Points, in no order, along strands that fork, close into loops and pass close to each other.
Points whose rows are less than 93 apart are linked; no others are. Some points are linked to none.
j992: [ 15  30  17 -12   5   0  13  -2 -36   7 -15 -20   0  30   4  -4  24 -16
 -15 -31  -8]
j224: [-13  -1  49   3  17 -10 -31  -3  14  -4 -41 -28 -15   2  30  10   4  -9
 -33   8 -15]
j594: [-15  21  16 -12 -15 -18  29 -29  17 -35   2  25 -11  35 -12  14 -28   2
   8   4   3]
j105: [-36  -4  15 -21  23 -20 -34   3  16 -22 -35  14  -6 -27  36  13  16 -15
 -26   4 -22]
j981: [ 17  12  54   9  -4  -3  32   4  14  22  44  25 -26  -6 -12   1 -26  19
 -19 -26   4]
j232: [-50 -26 -30   9 -25   4  -4   1 -17 -28  13 -24   4  -5  10   7 -33  13
  17  15   0]
j684: [-32  -7   7  -8   7 -20  12  23  20 -23  45 -14 -35   4   1  -1   3  -6
   6  19 -23]
j264: [ 22  11 -11  10  -7   5  -8   4 -22   2 -12  47  29 -23   4  16  22 -27
  -1  -2  18]
j372: [-21   0 -40   9 -20   4  11 -29 -15  21  20   9 -12  28  -8 -15 -20 -33
  14  27   8]
j687: [ -3 -21 -17   6   1   0   3 -17 -39  10   5   5  62   5  38   8 -18 -11
  16  13   2]
j92: [ -3 -14 -16  -6 -16 -20  -6 -26  10  -2   1  -8  34 -53  20  -8 -20  23
  33 -14  -1]
j729: [ 12 -12 -22  17 -16  23  31  -1 -25   4  27  26  39  -9  27   8   2 -27
  22   1  26]
j216: [ 13  -4  10  33 -31   0 -21 -20   2  -6 -33 -61 -16  13 -21   8 -14  -8
 -17   7  12]
j103: [-15 -30  35   5   1 -13  14 -17  31  18 -14  33 -16 -45  32   4  -6   4
  12 -28  -4]
j926: [ 28  -7  23  16 -22  11  49   5 -18  12 -20  -6  35   6  -3  -8 -10  -7
 -34 -12  26]
j471: [ 24  10   6 -15  -9 -27   3  17 -34  -3 -11 -28  14  28 -11 -18 -11   6
  22  -1 -29]
j409: [ 13  20  18   0   5   0  -4 -29 -23   8   0 -16  31  39  34  12  -8 -15
 -12  -1   0]
j590: [ -5  22  21 -27  18 -31  37  -6  -4 -16  -7   1   6  24  -2 -18 -11  31
  25 -12 -15]
j121: [-41 -13 -36  31  -9   9  -3   1 -32 -11 -37 -38  13   3  10 -26  21  17
 -21  14  12]
j656: [ -4 -20 -31  -6  -6  -4 -16  34  15 -31  14 -38  -5 -29   3  13  -9  15
  35  32   4]
j86: [ -6  27  26 -48  13  25  18   8  24   8 -10  43 -10 -54   9   2   5  18
 -48 -19  18]
j429: [ -5   2 -35  19 -32   5 -27   1  -5   7  27  26 -43  11 -21  -2  -9 -25
  46  40 -12]
j280: [  2   2  43  -4 -11 -12  22 -16  -7  11  -8 -33 -21  26  30  -6 -39 -15
   4   1   3]
j565: [ -1  30  -6 -47  11  -4  29  -7   5  27  20  51  17  -8 -16 -11 -11  -4
  -6 -22   0]
j288: [ 26  24   6  -9 -20   2   1 -15   5  10   8  -2   4 -48  23 -19 -26  -2
   4   0  31]
j593: [-29  -7   2  18  12  -1 -11 -13   7  22  -5   8 -15 -18 -16 -17  10 -15
 -20  -2 -13]
j486: [-20 -31  10  -6  -4 -26  25  33 -15   7   2 -31 -40  14 -10 -10  23 -20
  -4  -4 -25]
j552: [ 36   4   1  -8   8 -25  -7   6  10   5  37 -28 -28  18 -16   9  30  -1
  27 -25  -9]
j239: [-19 -31  -5 -10  42   7 -11   4  18 -26 -17  -6  14  17  16  57  35  19
  34  -6   1]
j39: [  5  39  57  -6   0  33 -24 -29  13  40 -16   6 -10 -14 -15 -25 -23   7
 -54 -46   8]
j435: [ 49  16  21  -9 -15   0   6  12  -2  11  25  -7  26 -31 -29  23  14  18
 -33 -47  11]
j537: [ -1   2 -17   2 -31   0  22   1  -3 -22 -27   4  28  14 -27 -20 -12 -12
 -30  10   1]
j79: [ 30  15 -37 -21 -34   8  15  -3 -16  -2  32  -8 -38  41   0 -15 -14 -18
  12  12   6]
j63: [ 34  29   7  37 -16   8  -3   1   8  11  12 -17 -48   4   1 -30   3  13
 -14  29  32]
j404: [-26   5  10 -14   3  -7 -31 -38   7  -2 -14  34   2 -24  21 -16   9 -16
 -39 -27 -33]
j463: [ -3 -13 -21  37   7  -4   3  -2 -31  21   2 -24 -20  16  -4 -32  19  33
  42   7 -17]
j270: [-38 -29 -12 -12  42   6  13   0 -16 -16 -11 -39  11  39  22  30   8  19
  -4   9  10]
j399: [ 20  20  35  23 -25   6   1  -1 -15  15  22 -33 -42   7  22  -5 -13 -26
 -13 -10  21]
j485: [ -1 -27 -39  46   7  31  -9  47  -2 -26  39 -15  -5  35 -12   5  14  36
  22  42   5]
j890: [ -8  15  28 -44   7  29  -5  -9  13  23 -42 -25 -19 -31   1   4  13 -21
 -39 -75  10]
j681: [-40 -23 -29   0 -15   3   1  -4  -5  -9 -54  20  -1 -12  -3  31  -3 -33
   1  21  14]
j173: [ 21 -25  19   2   5 -12   5   4  12 -22 -14  34  53  -3   6  41 -16  11
  26  -7 -16]
j35: [ 29  34  -2  31 -21   8 -33 -10 -28   4 -41   5  -2 -13   5   6  29 -26
  -9  10  13]
j877: [ -5  26   3  21 -16 -16 -65 -22 -12  -5  -9   9   3 -19  10  17   5  -4
  23  20 -11]
j38: [ 25  39   5  -4 -32   5  -5  -8   8 -21 -19   7   5  -6  -8 -13 -37   1
 -33  22  29]
j212: [ 37   8  45 -27  15  10  21   6  22  19  32   0   2 -10  -9  18 -12  37
 -50 -44  13]
j946: [ 18  -8 -37  -8  13   0 -19  21 -11  -3  -6 -61 -15  39 -21 -34  11  23
 -12  35 -11]
j705: [  2  45 -12   3   0   2 -11  -6  -4   5  23  -2 -52  16 -27 -54  18   1
 -20   9   0]
j113: [ 14  12 -10 -39   7 -14 -15 -16  19  -4  25   3   4 -11  -4  24  30 -16
  -5 -45 -13]
j778: [  2  11 -37  11   9  20  -4  40  30 -27  13  26  41 -20  -2   3  12  -4
  60  20  10]
j223: [ 19  42  29  -8   3   6  -9 -20 -32  42  -8  13  11   0 -15 -28  -7   6
 -25 -49  -4]
j848: [-42   9  -9  14  19  -9 -61 -19  22 -16  27  -2  -2  -7   7   9  -2  12
   6  31  -7]
j189: [ -2  21 -22   7 -29  -6 -14  22 -19   1   4  37 -51   7 -19 -31   0 -22
  -5  39 -17]
j583: [  4 -17 -58  15  19  24 -29  32 -25   1  11  -8   8  35 -21 -19   9  46
   6  42 -19]
j176: [-21 -20  -7  48 -10 -16  16  16   4 -29  26 -22 -29   9  -8 -25  32  46
  35   0  -5]
j327: [ 33   0 -20  12   0  -6   1  27 -21  33  13  -8 -31  -4 -15 -13  30  -2
  40   7  -6]
j854: [-15 -29 -12  31  10   0 -14 -42  25  27   6  29  21 -21 -24   1  -4   5
   7  -2   1]
j821: [ -7  14   0   6 -21   6 -34 -40  22   4 -41 -55 -19 -19   3   6   4 -22
 -15 -26  17]
j509: [ 10  12  11 -27  32  14  22  17   5  26  28  62  21 -38  19  -3   0  -4
 -18  -1  13]
j867: [ -2 -28  29  11   2 -17  33  27  22 -28  -6  11 -25 -36  26  18  17   2
  26   0   7]
j919: [-18  -5  29   3  -6 -21 -36   1   9 -41 -14 -21   7  25 -12  24 -13   8
 -39  22 -21]
j311: [ 45 -24   5  24   4   7  28  16  -7  25   9  15  43  10 -21   3 -11  11
  -5  16   5]
j234: [-11   7  14 -35  -3  -4 -31 -28  13   9 -32  -1  -9 -12 -10   6  13 -59
 -52 -48 -17]
j120: [ -6  -9  55  17  -9  -6  16 -17  19   3   7   6 -33 -13  12  -2  -2  10
 -25 -54 -14]
j174: [  9 -13  -2  -8   6 -13  10  30  12  16 -15 -40 -25  30 -32 -15   9  -8
 -26  21  -3]
j616: [ 32  -7  35 -18   3  -2  11 -24 -21  45  -2  19  21   2  12   5 -17  12
   0 -68 -18]
j271: [ -3 -13  12   1  35  23  14  -5  36  -2  16  56  34 -13  48   7  13   3
   1  -7  17]
j6: [-22 -24 -12  33  14   6 -26  49  17 -14  53 -17   3  -6  -3  26  18  12
  45  21  -4]
j916: [-25 -39 -56   0 -33  11  32  13 -15 -42  -4 -13  11  35 -20  15  -9   3
  14  13  15]
j582: [-16  -7   8 -35 -13 -13   7 -20  48 -44  16  13  -6   9   7  40 -18  -4
  29 -11 -15]
j632: [ 22  22 -38 -26 -15   3  18  -9 -10  20 -12  14  28   0 -39 -36   3  -9
 -14  -9   7]
j530: [  6 -35   4   2  23  -6   0  -4  29  10  21  10  33   0 -21  22 -23  10
  23  23  -6]
j412: [-18 -20 -13 -13  27   1   4   2   7 -27 -46  20  36  -8  -1  41  -2  18
  49  -1 -13]
j953: [  0   9 -39 -10  28  13 -14  15 -19  -5  -8   4   3  38  -7   4  -5  19
  47  57  -3]
j852: [ 19  22  23  -2  -3   2  36  36 -15  20   4  35 -27  -6 -37 -19  -7  16
 -33   3  18]
j281: [-25 -47 -11  -8   6 -13 -21  10   5   0   1 -10  35 -47  28  16   5  -2
  13 -17 -26]
j217: [ 24  12 -32   3  -3  15   7  24   1 -34  12  30  20  28 -20   4 -12   3
  35  45   3]
j785: [  9  16  13 -11  11  34   2 -27   3  34 -49 -36   1  -9  20  -9  -3 -38
 -26 -34  24]
j12: [-45 -21 -22   4  29   8  32 -14 -11   0 -15 -20  14  10  25 -20  16  11
 -23   9  19]
j248: [ -3 -15  26   5   5 -14  13  21 -12 -29  42  19   2   1  28  10   6  -9
  19   2 -21]
j215: [ -4  10 -22 -15  48  -5 -23  13   7   8 -16  15 -24  10 -18 -12  12  -6
  11  54  -4]

How many points has the smallest loop of links through each point below? Write - if it is on no loop.
j120 -> -
j12 -> -
j429 -> -

Name the points in between on the shortest way along the links from the first point to the second, in order.
j981, j953 -> j120, j103, j867, j248, j684, j486, j174, j946, j583
j705, j848 -> j63, j399, j280, j409, j687, j729, j264, j35, j877
j234, j121 -> j404, j593, j854, j530, j173, j412, j239, j270, j12
j281, j412 -> j92, j288, j38, j537, j926, j311, j530, j173
j39, j429 -> j223, j992, j409, j280, j399, j63, j705, j189
